Each row is a point on a landscape with many peaks, with its height.
From any point a climber takes the steepest step (rise divided by distance) to one of its 2 nearest points. It stops when none of these is higher. Distance is the straight distance between rows; heights are no part of it.
kod: [-21  14  12  15 -21   1  -1  -1 -19  -2  -2   3  -1   8   3 -24  16 -10
  11 -12   7  -8   2   1   0]  height 32.5
pomif: [-21   6  19 -23  -9 -40  19  -7  14 -24  -1  16  15  20   0  -7   8  19
 -17  18   6 -26 -14 -10  -2]  height 35.2
sef: [ 23 -10   1 -19   6 -16  -1 -19  -5 -10  -6  10 -10  13 -38  10  -1  16
 -17  19  37   8  17   8   9]  height 19.7
tege: [ -5  -4 -20   9   2 -17  -3  10  14  -5  -4  11 -31  -2  -2  19 -20  -5
 -17  22 -11  16   2  -2 -21]  height 47.6
Rifom: [ 11  16  -3  -6  -6   5   5   7  -1  13   0  -1  -4 -13  31  -6  -5 -15
  17 -39 -15   9  -7  10 -13]  height 25.6
rogo: [ 30   0  38   2   1  18  -1  11   2   8  15  -8  22 -32 -11  19  16  11
  24 -18  -6  12  23  10   1]  height 22.9
Dapes: [ 44  16 -19  -8   3   8 -10  11   0   7   9 -11 -25 -19  12  29 -14  -5
  16 -16  -2  13  18  10   2]  height 17.5
silit: [-55 -23  10   8   2  12   8 -17   9  -9  -8  -7   8  16  -5 -11   2  19
 -20  -7  -4   3   1 -17   6]  height 21.3
miged: [-43 -14  -3  -7   6 -18  16 -17  30 -14 -10   8  35  13  16  -7  17  16
 -13   9  24 -13 -13 -10  -3]  height 46.7
rafi: [  4  14 -23  -3  -7 -24  -8  25  11   2  -1  -9 -45   7  -6  23  -8  -2
 -12  -1   1  19  14 -10 -20]  height 41.3
vin: [-22  -7 -17  13  -7  13  22   5  23   7   4   0  16 -13  20 -30  16   3
  -2 -17   6   0   7 -14 -26]  height 38.4
vud: [-15 -24  -6   2  -5  -1  12 -12  11  -7   2   2  12  30  -1  -9 -13  12
   0  12 -14  -2  -6   8 -24]  height 25.1
riv: [-14 -12  -2 -24 -11 -19  15 -30  15   9   8  -4 -27  13  -8   7 -12  17
  13  -6 -23  -8   1   4   2]  height 13.3
kegi: [-11  -3  -3  25   9  18   0 -17  -5  14  19 -13  28   3  -6  15  15 -13
   7   3  30  -1   7   4   9]  height 14.5
guki: [-23  -1   1 -13  -4 -26   9 -21  -8 -12 -12  -2  31 -24  16  10   2  20
 -19  30   9 -38  -4 -18  -3]  height 39.7
Tef: [ 37 -21   0   1 -13   3  -3  -9   0  11 -15 -23  -2  16 -28   8 -14   6
   8  18  16  -9   3   4   1]  height 19.4
kas: [  5  22  -7   2   8  -1  -7  24   7   8   5 -12  -7   2 -16   7  -8 -16
   2 -14   5  18   2  -2   7]  height 40.5
gera: [ 27  26   7  13   5  17   9   4 -13 -17  28  28   4   6   1  -8   4 -10
  27  -3  -8 -10   5   5  20]  height 26.5
Dud: [ -4   2 -31  14   3   2  -9  33  -1 -17  13   6   5  -4   7  -1 -13 -12
  -1   3  -3  29  -4  -1 -18]  height 33.9
vozib: [-27 -20   2  27   4   4  -7  -8  -1 -14  -4  22   8 -10   0   3  -2   9
 -35  17   2   2  -6 -12  -9]  height 38.9
gon: [ -7 -18   2 -14  -8  -6  -7  15  -1   9 -15 -23 -34  32   5   3 -20  12
   1 -12 -27  18  -3   2  -3]  height 29.2
vumip: [  4   3  16  13 -11  -5 -11  17  -7  -7  -9 -17   3  28 -14 -16 -11   3
  -5  -4   2   5  -8  11  -6]  height 21.8
lamo: [ 14 -21  10  -9 -23  -7   5 -24  -8  15 -17 -10  12  25 -12   6   9   2
   6  20  26 -21   0  13  -3]  height 20.8
kuzik: [ 19  25 -24   5 -11   6 -11   3  -7 -10  21  -8 -20 -11   4  17 -18  -3
   4  -9  -9  -8  11  11  -4]  height 18.9
muten: [-24  -1 -13 -35 -20 -21  24 -15  -5  -2   4  -2   3  -2 -18   0   7  12
  -9 -10  -3 -19   0 -17 -11]  height 20.2
vidi: [-32  -5  13 -27  -9 -14  36 -24  -4   4 -16   4  21  17   1   6  17   0
  -6  16 -14 -33   5 -24  -1]  height 45.4
situ: [-24  18   2  -3  -8 -27   0  -2  16   3 -21  11  14  -5   1 -21  16   4
 -12  19  15 -31 -26 -23   3]  height 31.8
vebad: [ 21   1 -22  -1  22  30  -4  20 -19   6  17  11  -7   1   7  12  -9 -19
  -5 -14 -20  28 -10  -1  11]  height 36.9
Sos: [-23   0   4 -30  -6 -24   7 -42  -8   7 -18  13  -7   9   8  17   2  -4
   3   8   8 -26  -1  12  10]  height 54.0
geni: [ 16   9  17  11  -3   2  13   3  14  11  13 -18   2 -14 -15  17  -1   7
  27 -24   7  13  15   7  -4]  height 25.9
foter: [ -3 -13   4 -10 -14  10  -2 -26 -23  -8 -10  19  15  30  12   3  20  -1
   6  -9  37  -1  -6  14  30]  height 41.6
kavo: [-13  19  14  42   1   3 -18  15  -8 -18  18 -13  19 -23  20 -25   9   2
   0  12   2 -12  -1   2  -1]  height 27.6
gukep: [ 41  -3  26  -1  20  22 -10   8 -35   0  13   7  -6  -3  11  -8  17 -13
   9  -5  -1   2   0  18  29]  height 49.1
nemiz: [  4 -15  23  27   8  27  -9   2 -23   6   0  -3   4   1 -12   4   3  -6
  12   2   3  25  27  10  12]  height 14.1
Pufo: [ 40  17  -1  -2  -5  11  13  -1  -5  -7  18  19   8  16  -5 -11  12 -10
  26   1  15 -10  -4   5  18]  height 25.0
Nop: [ 16   3   2  13  34  18   5  15 -17  -9  33   2  16   9  13 -10  16 -14
 -13 -10  -3  -7 -36   2  17]  height 2.1
koze: [ 25  -7  10  14   6  33  -3   3 -22   3   6  13  -5   8 -21  -1   7 -13
  22  14  -2  17  21  -1  27]  height 12.9
roto: [ 49  -6   4 -36 -15   4 -19  42  -1 -13 -22 -10 -13 -20  23   5  -4   0
  39  -6  -2  16  19  -2   1]  height 31.7
fefoz: [ 44 -17  35   2   1  33 -11   9  -4   0   0  -4  12 -36   2  20   6   4
  22   0 -24   0  23   4  13]  height 21.6
zusu: [ 58 -12  16 -13  21  28 -26  25 -33  -3  -5 -13 -11 -15   9 -14  12  -7
   3  11  -4  12  16  12  27]  height 55.5
Megu: [  4 -21  -7  -9 -18  -3  -5  14 -17  20 -18 -12 -32  22 -12   8  -3  -1
 -15   1  -7  26   6   0 -12]  height 26.1
Lare: [-14  21  20   9   6  14 -11  33 -19  -7   1   2   0  -2  -3 -14   7 -15
  11 -11 -20  17  16  -1   9]  height 39.8
gepal: [ 14  20  11  -2  20   2 -18   6   8  10  -8 -17   4  -6 -10   8 -12  -7
  19 -22  17  12   3  21  24]  height 36.8
zov: [-29  -5 -15 -23 -19 -13 -12   1 -25  -4 -19  -6 -21   2  -2 -10  -3   1
 -24  -7 -11  -3  -9  -6  -4]  height 22.2
Met: [-10 -12  -1 -26  10 -30  24  -4  -2   3 -10  17   8  10 -24   5  -5  -5
 -27  19  -6  -2  -7 -16 -14]  height 14.7
mudu: [-13   3  -4  18  -7   9 -12  -7   0  10   2  13  32 -21  19 -21  41  26
 -17  23  19 -21 -13 -33   6]  height 42.9
Mise: [  6  15   4  27  -3  19   6  -4  -5 -17  30  19   1 -12  11   1  -2  -7
  18  -4 -17  -5  10   4  -2]  height 28.6
ponem: [ 36  23   7  17  27   0 -20   8   1 -17  10   3  -8  -9  11   5 -23  -4
   7   3   1   5  10  33   4]  height 3.4
beb: [-11  16  15  32  -3   0 -12  35  -1 -20   5 -16  11 -13   8 -23   0   7
 -15  -8  -6   2  -7  -7 -10]  height 26.0
vebor: [-20  34 -27  -5   0  -3 -16  -5   5   1  -5   8   2 -11 -16  -1  -4 -12
   4  25   3 -25  -3 -15  16]  height 61.5
betob: [-26 -12 -10  -3  -7   2   7 -20   5 -21  -5  20  27  17  13  -7  -8  11
 -14  20 -11 -22  -9  -3 -15]  height 26.9
Lumif: [ 43  15   2   2   4  -4 -16  23  18  10 -15 -32 -20  10 -17   5 -17   2
  16  13  14  12  22  13  -3]  height 26.7
mezal: [-33 -23  -1 -39  14 -27  31  -8   9  -5  -4   4  26 -16   7  -9   0  34
 -17  15 -11  -7  -1 -38   2]  height 53.5
lufu: [ 17  11   3  25  12   8 -15  -2 -14  26   7 -19 -11  -3   3   6   3 -28
 -24   9  -4 -12 -13   8   2]  height 42.0
bar: [ 14 -19   4   0 -10   1  19  -9  21  13   0 -13  -4   8  -5   6  -8  10
  24 -14  -2  12  -1   8 -17]  height 29.8
lofi: [-51  -7  -8   7 -16  -8   6   5  18  -5   3 -22  12   8  -8 -27   3  18
  13   4  -2  -1   7 -10 -13]  height 24.7
dedo: [ 38 -35  12   1  -9  18   3   1  10  -2 -28 -18 -14  -6   0   4 -23   5
  23   4 -10  -1  -1  -1  16]  height 13.7
Falu: [ 34 -17  37 -17  -6  18 -22  16  16  -4 -20  -8  10 -43   4  16   6   5
  25  -1 -21  -5  22   8  11]  height 23.0
Mol: [ 11  -7   9  25   6   4  11  15  10  23  -1  -4  -3  -1  11   5   5 -15
  -1 -12  -6  32   4   7 -30]  height 54.1
fekez: [ -3  -3   8  -1   7 -14  10   8  20   5 -17  11 -19  30 -10 -12 -15  -6
   4   2 -16  15 -20   9  -7]  height 36.3
revu: [ -4  -9 -23 -13 -10  16  14  -7  -5  -9   0  20  38  23   3 -15  -1  -9
 -13  -1   0 -14 -16  -7 -12]  height 28.3
tiba: [ -1   0 -21 -23  -4  -9  11   1  -5   1  -9  14  -2   3 -19  14 -10  -9
 -29   8 -19  -3 -12 -18 -13]  height 15.2
Bisof: [  7 -19   8   8  -6  22 -12 -19 -35  -4   5  12  10  15   8   2   8  -5
   1 -11  23   2  -1  11  26]  height 37.7
zor: [-23  21 -42  -1 -13   0 -22  13   1  -3   1  -3  -1 -22  -5  -6  -7  -2
   0  11  -2 -10  -3 -21   8]  height 58.2
nusig: [ 13  24 -40  -6  15  -5 -22  10  -6 -14  20   3  -7  -8  -9   4 -12 -16
 -30  19  -1 -13 -10  -2   8]  height 15.1
kigi: [-17  -2   7 -33  -9 -16  28 -33 -18   0 -16  21  18  16  -5  20  10   1
  -2  15   2 -23   6  -9  13]  height 48.5
piva: [-25 -20   6  22 -11  14  -7 -15 -22  10   1 -18   4   2 -17   9   8   3
 -22  -1  11   3   7  -2  -6]  height 17.1
vutil: [  2  18   4  13  10  -6  -7 -11   2 -17   1  12 -34   6 -25   7 -14   3
 -10   6   5   3  22   3  12]  height 6.6
rekaz: [ 11  -4  12   7 -12   3   0 -15   4   6 -13  -5 -21  27 -15   7 -21   6
  -2  15 -26 -13  -2   3  -2]  height 10.8
gitoz: [ 47   0  13  -8   0  11  -6  30   0  13  -2  -9   9  -9  14   6  -3  -3
  24 -15  -5  21   1  11  -4]  height 28.2
Leka: [ -9  26 -24   7  16   1 -11   3   3   7  17  -1  14  -1  -3  -7  11 -28
   0  23   6 -34 -21  -8  19]  height 58.1
Kof: [  7  33  -8  12  15   9  -9  -6  -3   6  11   1  -2   6   7  -4   0 -30
  19   7   3 -24  -9  13  17]  height 54.6
Luzik: [  2   7 -30  14   9 -11  -3   5  13   2  10  24 -18 -20  -7  11  -4 -19
 -15  24  -3  10  -1  -5 -14]  height 52.1
Reme: [ -1  -9  36  -2   3  20  -2  19  -4 -11 -10   1  19   6   9  -9  -7  19
  16 -30 -20  28  13  13  -3]  height 54.2
bigod: [ 31 -19  21  11 -22  22   9  -7   5  10 -14  -9 -20  16 -15   9  -9   8
  11   8 -27  -3   4  -8   0]  height 12.2
modu: [ -2 -22   6   0 -14  -1   5   9   0 -20   9   2 -35  13  -5   8 -19  27
  14  -8 -22  29  20   5  -8]  height 8.0
Fif: [  2 -36   2 -18 -17  -7  12  -9   6  12   1  -6   0  38  -7  -7 -10  13
   7  24 -25   3  -3   5 -21]  height 23.4
mon: [ 25 -13  -6 -11   1   4   5  -8  -8  14  -8  16   0  13   2  -4  -5 -15
  -6 -16  10  14 -24   6   2]  height 42.2
davap: [ 18   2 -29   0  -4   8  -4  -2 -15  24  20 -14  -4  -8  -5  13   9 -22
  17  -2  11   9  10  13  -6]  height 13.5
pelev: [-24  -1 -11   6 -14   5   7   1  17   7  -9  -4   5 -15  -6 -16  11  18
 -26   3 -14 -12 -10 -42  -8]  height 48.9
nul: [ 29  16 -15  -9  32  21  -5  27 -27  -5  30   4 -22  -1   0   2   1 -17
  -3 -10 -19  12  -3   5  25]  height 39.0
Pinog: [-13  17   9  30  12  23   7 -10   5  -7  20  18  18  -7  24  -6  10 -14
  12  -7  -3 -10   0   2   8]  height 30.8
geku: [-29 -16   1 -10   4 -21  19 -23  21  -3  -3  11  31  28   0   3   7   6
  11  10  28  -4  -9  12  -9]  height 42.6
boreb: [ 17   5   8  20  13  15 -11  -2 -32  15  20 -21 -10  -1  -8   5  16 -18
 -13   5   9  -3   8   7  20]  height 39.4
sule: [ 13   6 -12  17  33  -2  -5  28 -16 -14  34   1   5 -15  17 -17   8 -13
 -13  -2   4   5 -26  12   1]  height 2.4
zoza: [-19 -11  13  -6   0 -21  -3   0  14   8 -14 -15 -26  30  11 -15 -13   3
  -3  -6 -24   4 -20  12  -8]  height 32.7
moso: [-12   5 -11  18  -5  12  -9  13   9  11  -3 -20  10 -23   6 -21  17  10
 -31  -3   0  -8 -19 -32  -8]  height 46.6
pazi: [ 33  -3   1  -2   1 -15  -1   0  26   8  -6 -25 -39   5 -20  19 -14  15
  11   8   9   8  18  10  -4]  height 30.3
lupo: [ 24  17  27 -12  -5   0  -3  25 -13   6 -12  15 -24  -4  -1 -16  12  -9
  28 -28  -9  20  14   9  10]  height 32.0
sopim: [ 26  22  15   4  19   4 -14  24 -24  13  11 -19 -12  -5  -6  -8  18 -16
   6   2   8  16  20  14   9]  height 39.3
nog: [ 21 -10  11   5   7   1  -2  -2 -17   1  -6  23  -7   4  20 -11  -1 -14
  -1 -23  10  22 -15  21   0]  height 46.0
Bazaz: [-15  11 -24  -6   6 -26 -12  19  17  11  -7 -17  -8  -5 -11   5 -10  -8
  -7  -9  18  13 -13   2  -5]  height 43.6
sen: [  5   7 -43   4  17  14 -13  29 -11  -7  24   3  -3  -4  10  16 -14 -21
  -4   4  -7  26  -3  -1   2]  height 35.1
dul: [-14 -10  -7  20  13  12  -7 -19  -4  -3  10  15   4 -12   7  15   0  -9
 -34   5   5  -8 -17  -6   4]  height 36.1
Kuzo: [-28  -3  -9 -10   8 -33  -2   3  23   3  -5 -22 -10   1 -24  12 -16  11
 -24   7   3  -1 -12  -4  -6]  height 47.4
lomos: [-34  -5   0  19 -11  22  23 -22  15   4  -2   1  10  -8  23 -22  22   1
 -11 -16   3 -15   7 -17 -15]  height 35.7
Tegiv: [-15   5 -24  -8  -7 -11   1 -17   2  -4  -3  15  31 -39   6   5   0  19
  -3  33   2 -30  -6 -21  -8]  height 40.9
boso: [ -3   6  -3   9  20  28 -10   8  -3  19  -9  -4  18   5  21  -7  -8 -29
  18 -13 -18   9 -12  16   2]  height 47.7
resem: [ -2  20 -30   5  -5  -3 -11  -7   0 -19  15   3  -7 -14  20   1 -20  -3
  -6 -16  -3 -12 -12  12  -7]  height 20.3
zug: [  0   2   1  -1   2 -15  -7 -17 -27 -10  14   7  12   0 -11  19  18  -7
 -32  29  31 -19  10   1   8]  height 16.8
maki: [-15  -1 -21  -8 -15 -26  14  -4  26  20  -9  -8   0 -15  11 -11   0   3
  -9  19 -15 -22 -16 -14 -38]  height 35.4
tepem: [ 10   1 -11 -14 -10 -28   4   4  16   6   1 -16 -47  14 -21  19 -11  13
   0   9   1  17  21   2 -13]  height 35.3
dofo: [  2  17   9  14  -4 -14   1 -24   2  -4  -2  20 -19  14 -15   5   6  -6
  -2  24  14 -19  18   6   6]  height 8.3
Neni: [-34  -3   0   2 -11  -3  30 -14  19   3  -2   9  15  -6 -20   0  17  12
 -21  11  -7 -16  -1 -40  -6]  height 52.5
Vovo: [  4   8  21  10  10   0 -16  12 -28 -16   7  16  -3  -9  23 -19   3  -7
   6 -24   9  21   7  28   4]  height 54.3
mip: [-35 -35  14   5  -8   4   0 -22  -6  -1  -1 -26   1  16  -9   3  -2  23
 -19  -3  -2   1   5  -1  -6]  height 19.0
kulam: [-11  24 -14   1  -4  -9  -1 -19  10 -19   6   7   3   3  10   2 -12  -2
   8 -13  17 -27 -16   9   9]  height 21.7
Zamo: [ 11   8 -30 -11   0   3  -4  -1 -14   0   9   9   6   4 -26  16 -14 -18
 -30  22 -12 -14  -3 -18  -1]  height 15.6
gitok: [ -4   4 -30   5  10  15  -2  -7 -23  22  29 -12  13  -9 -10   6  22 -24
   8  13  19  -7   4   7   6]  height 13.9
goz: [ 15 -14  10  -2  -5   8   9  -3  -4 -17   2  16 -30   0 -20   7 -10  19
   5 -25  -5  30  17  -1  15]  height 5.2
bapo: [ 49   5   2 -19  -4  11 -21  47  -4  -3  -6 -15  14  -6   3  -1  -5   0
  38   2  -2  17  19  15   0]  height 29.7
Nava: [ 32  -7   3 -16 -19   6 -16  14 -10  -8 -23  -8 -22 -15  24  -1 -12  10
  48  -7  -6  13  26  18   7]  height 34.7
febu: [ 32  12  15  -6 -12  13   1  18  -6  17  -1 -13  11  -7  19  -9   3  -9
  26 -28 -15   0  -5  10  -9]  height 26.8
puman: [  1  -7 -17 -23 -11   9  13 -34  -5  -5   4  20  -1   8 -13  20 -14   7
  -3 -15  -3 -14  -4  -5   7]  height 16.9
miza: [-45 -20  -5 -22   6 -23  19 -11  21 -10 -11  10  39  -6  14 -20  19  39
  -5  18  14  -7  -2 -24  -2]  height 50.1
movez: [ 27  -7  -7 -10  11   3   0 -21   1  -5   3  15   0  10 -30  18  -7   2
   0   6  30   6   7   6  22]  height 21.5
zaga: [ -8 -13  -7 -10  -4   4  13 -42   8  -7   0  12 -17   8   6  19 -23  14
   7 -18 -10  -9  -8  10   5]  height 15.3
Gosu: [ 28  16  29 -11  23   8 -32  31 -23   1  13 -17 -10 -24  -3   9  20   1
   3  -4   0  23  35  21  10]  height 43.9
vik: [-14  -7 -19  -2  17  -3 -19 -15 -12  -2   2  22  13 -32   1  15   3  -5
 -38  18  12  -6 -14 -18  16]  height 34.4
tona: [  2   7 -10 -11 -21  -6 -17   8 -26   1 -12 -10 -36  15  -9  -4  -8  -3
 -17  -2  -1   5  10   5  -2]  height 23.9
Tasi: [  5  23  34   4 -10  12  -1  15 -27   3   5   6  -2  -3   0 -23  24 -15
  23 -21  -5   4  13   4  11]  height 36.0
Fufak: [  4   1  14  11  -3   5   7 -15  -3 -24  11  18 -20   7 -26  13 -13  17
  -7 -12   3   4  13  -1  18]  height 4.6
rizo: [  7   4 -25 -16   9   0   3 -16 -27  -7  21  16  20  -1 -22  16   7 -16
 -23  30  16 -17   8  -4  12]  height 16.1
vude: [ 27   6 -13  -7  -1   8  14  -7  -2 -13  26  19  15  17 -20   6   2  -6
  -7  -5  24  -9 -11  -2  12]  height 23.5
muk: [ 32  -4  21 -13  31  30 -13  18 -28   1  23   3   9 -13  12   8  19  -7
  14  -6 -21  11   2  22  18]  height 45.1
gozul: [  0 -20  27  -1   5  13  -5   6  -6  10 -21  -4   9   0  17  -5  -1   6
  27 -26  -5  29  11  21 -10]  height 44.4
fopo: [-20 -21  10  -6 -15   1   6 -16   9  -3   9 -12 -30  12  -5   0 -12  27
  29 -12 -29  18  17   5   6]  height 10.7
leb: [ 27  14  35 -17   3  13 -24  22   4   1 -24  -3  -6 -19  -5   9   1   3
  31  -1 -20  12  31  11  20]  height 25.3
Zalot: [ -7   6 -17  -8  -8  -2   2 -16  -5   6   1  26  34 -38  18 -10  29  28
 -10  23   9 -27 -15 -36   0]  height 41.9
nasip: [-13   4  25   9  14  -4   8 -16  22  -9  -5  -2   3  11  19  -2 -13  12
  12 -31   1   3 -11  16   8]  height 28.0
gulub: [-17  -4 -19  -6 -14   4   0  -4 -19   3   1  12  22   3  -2 -14  10 -13
 -15   8  10  -8 -11 -11 -10]  height 29.1
Zeso: [  0  -7 -14  18   0  -7  16  -2  18   4   6  26   9   1  -6   0  -3 -16
 -13  22  -1   4  -9  -6 -33]  height 56.6
veko: [-10   4 -13   9 -19 -13  12  -8  15  29  -6 -12  -3  -1  -1   1   7 -14
   5   9  -6 -13  -3  -1 -39]  height 34.2
nuri: [-25  -3 -19   9   2   4  11  30  19   7   5  -6   9 -19  12 -19   8   1
  -3 -23   5  30   2 -12 -27]  height 41.0
fisad: [-13  -2   1  -3 -21 -19   6  -9 -13  -1  -8  11   4  15   0 -17  12  -5
  -7   5  11 -12  -6   3 -17]  height 30.2
foti: [-17  -8  14 -22  -3 -50  29 -16  -1 -13  -7  10  14  -3  17  -2   6  15
 -17  24   1 -31 -10 -10 -16]  height 37.9
rik: [ 15  25 -10  17  27  -7 -22  25 -11 -18  26  -5  -9 -14  11 -11  -5 -13
 -11   6   2   3  -5  22   2]  height 2.7
lobal: [-34   2 -26   8   2  -8 -18  12   4  -5  -4   7   0 -23 -15  -9   4   9
  -7  12  15   9  -4 -17   6]  height 54.7
supob: [-24  13   6  39   5  15  -3   6  16 -10   9   9  18 -24  22 -26   8   1
  13   7   0  -6  -2  -9  -3]  height 29.0
non: [-11  14  -1  21  25  17 -10   7  14  23 -10 -11   7 -13  31   1  -5 -29
   2 -13 -17   3 -19   4  -6]  height 45.7
balu: [-13   6   2  29   5   8  -5   3   2   5  15  -2  14 -23  11 -21  30   3
 -25   2  13 -12 -24 -29   7]  height 44.7
gasu: [ 56 -27   1  -2  -7  14 -12  24   7  -8 -20 -28  -7 -19   9  22 -26  10
  17   3  -4   8  13  -2   2]  height 15.0
Kazib: [-16 -11   2 -12 -10 -34  22 -12   7  10 -10   2  15  -8  18 -12   6   7
 -17  29 -11 -28 -13  -9 -39]  height 36.4
gafi: [ -8 -12   0 -11   8 -21  -8 -16 -18  -1 -11  -3   1   7 -26  15  -2  -1
 -33  20  24  -1   6   8   0]  height 17.9
duzi: [-25  -6 -19  -7   5 -26  -8   5  15   4  -7  -1   4 -29 -21  11  -4  22
 -28  16  11   1  -9 -24  -2]  height 51.4
Nuve: [-30   5 -22 -27 -29 -26   0   2  -6  -2  -8  -4 -18 -11  -6 -12   4  10
  -9  -7  -7 -15  -4 -21  -5]  height 21.2
vid: [-26   1   2   4  -6  -3  24   5  32  -4   7 -10  10  19   3 -24  -1   6
  31 -13  -5   5   2   3 -19]  height 27.2
Lila: [-22  16  14  -5  -9 -28   5  -4  11 -24 -20  28  24   5  11  -8  19  10
 -20  27  12 -31 -22 -23  11]  height 32.9
sagu: [ 36  -5  12   7  -3   5 -13  11 -11  -2  -9  -9   2  27 -21 -11 -11   1
  -6   6  21   4  -3  13  12]  height 20.1
Siz: [ 36  -1  37 -28   2   1  -7  30   7  -2 -28   6 -13 -15  -7  -5  -2   2
  24 -16 -12  24  11  -2  22]  height 28.1
Kaza: [ 55  -3  14 -19  19  19 -32  31 -22   2  -3 -19 -15 -26  15   5  18  -4
  12  17  -3  22  34  15   9]  height 50.2
Nitu: [-19   6   0  21  -2  32  15 -14  16  -8  10   7  31   7  18 -11  14  -4
  -8 -14   6 -18  -7 -20   4]  height 33.1
Foza: [ 20 -18  10  -6  -8  10 -20   7 -16   5 -29  -6 -17  -8  33   4 -15   1
  29 -14 -10  22  11  24  -3]  height 38.3
Zovak: [-41  -3  -6   8   6 -15   4 -14  35  -9  -3   1 -17 -16  16 -10 -11  19
   0  -6 -11  -3 -11  -3  -8]  height 33.3
Vikid: [-47  -6   5  -7   4 -34   7 -31  28  -6   2  -1  -7   0   4   3  -1  17
   0  10  -2 -20  -5   0   1]  height 37.8
gofet: [-16  -2   3  12   3   2   8  25  10  18  -1 -21  -3  -6   4  13   5  -6
   7 -25   1  39  16  -6 -22]  height 46.3
taki: [-15 -19  13 -16  -4 -26  20 -19  17 -12  13   3  18  33 -15   7   6  23
   7   2  28  -4   0   9   2]  height 38.0
teti: [-24   5  -5   9  -5  -1   9  -4  18   2  -5   5 -22 -11  14  -6  -7  -3
   0 -13 -18   5  -2  -6 -13]  height 30.1
Konan: [ -1  13 -18  23  16   1 -19   7   3  21   2 -11  -3 -13  13  -2  -2 -29
 -17  11  -4  -2 -23  -1  -7]  height 43.8
lubi: [ -5   8  19  18 -16   0 -11  24 -10 -12   2 -35   9  -2   4  -8  -7  10
 -13 -23  -2   6   5   3 -13]  height 24.1
num: [ -8  -4   2  35   8  -5   6  10  14  10   3   9   4  -3   3 -12   3 -17
  -5   5   8  20  -7   3 -24]  height 63.2
nogun: [ 11  18  -6   3   6  20   8  -1 -13   2  19   4   7   8   9 -12   5 -21
 -10 -22 -11 -13 -27  -8  17]  height 1.8
zar: [-14  12  12   7   5  23   0  26  -4 -14   5   4  19   4   9 -11  -4  -3
   3 -25 -26  24   9  -6  -7]  height 44.1
Pav: [-28 -18  -8  15   3 -13 -10   2  -1 -11  -9  16 -16  -7   0   5 -17   6
 -28  16 -10  13  -1  -3 -16]  height 42.7
miz: [-17   5   3   1  -4 -25  10 -17  26  -5   3 -12   0   5 -17   9 -11  14
  -7  10   0 -23  -7  -4  -8]  height 42.5
Rige: [ 36  17   0 -22  39  24  -2  30 -20   4  31  -7 -11 -13  -1  16  19  -5
  20  -5 -30   5   8   8  23]  height 41.8
mis: [-10  -5 -24 -18 -24   0  19 -15  -3  -2  13  -1 -15  -5 -11  12  -2  10
  -7 -32  -1   3  -1  -7 -10]  height 18.6
miket: [-28  -7 -11 -24   7 -12  33 -13  14   0  -8  20  22 -17  -8   4   2  17
 -15  17 -15 -12  -1 -43  -4]  height 56.4
gabuv: [-23 -16   9  39   7  17 -10 -15  -9   6   5  -8   7  -1  -8  14   3  -7
  -1   9  16  12  18  12   1]  height 15.7
magob: [ 50  -9 -13  -8   4  19 -11  11   8   0  -8 -18 -27 -17   2  29 -23   3
  19   0   3  19  25  -1  14]  height 16.2
vuluf: [ 33  22   4  11  10  -5 -14   8  10 -24  -3   7 -32   6  -8   8 -29   3
  -6   1  -2  13  14  14   0]  height 4.7
nok: [ -8  -9  13   0  -3   3  23 -28  20 -19   9  22  12  31  -8  11   7  19
   4 -17  15  -3  -5  -4  14]  height 31.3
Mipof: [-28  18  -6  -1 -12  -9   6  -1  25   2 -14  -4  22   7  10 -28  10   0
   0  -1   8 -29 -26 -16  -3]  height 30.9
katim: [  2  21  16  13  -5  -7   2 -11  13 -20   8  -3   3   7   9   1  -9   6
   6 -30  16 -19 -11  14   7]  height 24.0
remo: [-59 -18  -9   1  -2   4   4  -1  21   5 -12 -26   9  -2   4 -23   3  22
 -11 -11  -1   1   1 -19  -3]  height 23.1
nidug: [-18  19   2   2  -6 -13  19  -1  26   9  -5  -3  10  19   2 -24   4  -8
  27 -13  12 -11 -14   5 -12]  height 29.4
mudar: [ 20   3  28  -2  17  -9  -3  -3  23   0 -18 -10  -2   0   2  10 -18  10
  22 -27   7   7  -7  20  17]  height 32.8
Gepu: [  5   8  10  -2   0   7  13   0  10  11  -9   7 -23  -3  17   7  -8  -9
   6 -34 -25  15  -8   2  -6]  height 27.1
Vivod: [ 10  -4  -9   3 -13   0  19  -3  19  32  -4 -15  -2  20 -10   8  -2  -7
  10   3  -8   0  -6   2 -26]  height 32.6
teg: [ -4  -4   3   2 -13  -8   3 -15   1   6  -8   9 -22  22 -21   4  -8  -1
  12  28 -11  -8  17   9  -9]  height 9.7
Fuvir: [-18  -5   0 -21  -8  -5  -1 -38 -12   3 -14  16   0  17  14  11   9  -2
  -2 -17  27 -16 -14  13  21]  height 47.3
Niz: [  5 -42   3 -28 -17 -14  16 -19  -5  21  -8 -12  14  28 -14   3   2  14
   9  19   4  -4   0   9 -18]  height 22.1
Vesep: [  9  13  -3   3   3  10  -7 -10  -7  24 -12  -1  -2  10   6  -6   2 -29
  26  -4   6  -5  -5  16  11]  height 51.0
rar: [  3  -9  -4 -13  10 -13  -2  -1  -2   7 -20  15  -6  27 -14  -6 -14 -14
 -13  -1   8  17 -17  13  -3]  height 39.5
safo: [ 15   1  15  12   1  13 -12 -24 -33   3   8  -5 -12   9  -1  11  19  -9
 -15  -2  23 -12   1   9  25]  height 36.2

Where does a climber stop that starts at each point below?
rizo => Pinog
Lumif => num
Tef => Reme
febu => Reme
Falu => Reme
modu => Vovo
lufu => vebor
guki => miket
kegi => foti
nemiz => foti
zov => Vovo
rogo => foti

Call two points neighbours if one is among the 2 nearest of the other. Go from one point of each pair to the other, from neighbour to neighbour, staying as high as possible. Name the lowest point that can't be avoided.
vebor and Reme => Rifom
zusu and Sos => safo
zusu and vebor => sopim
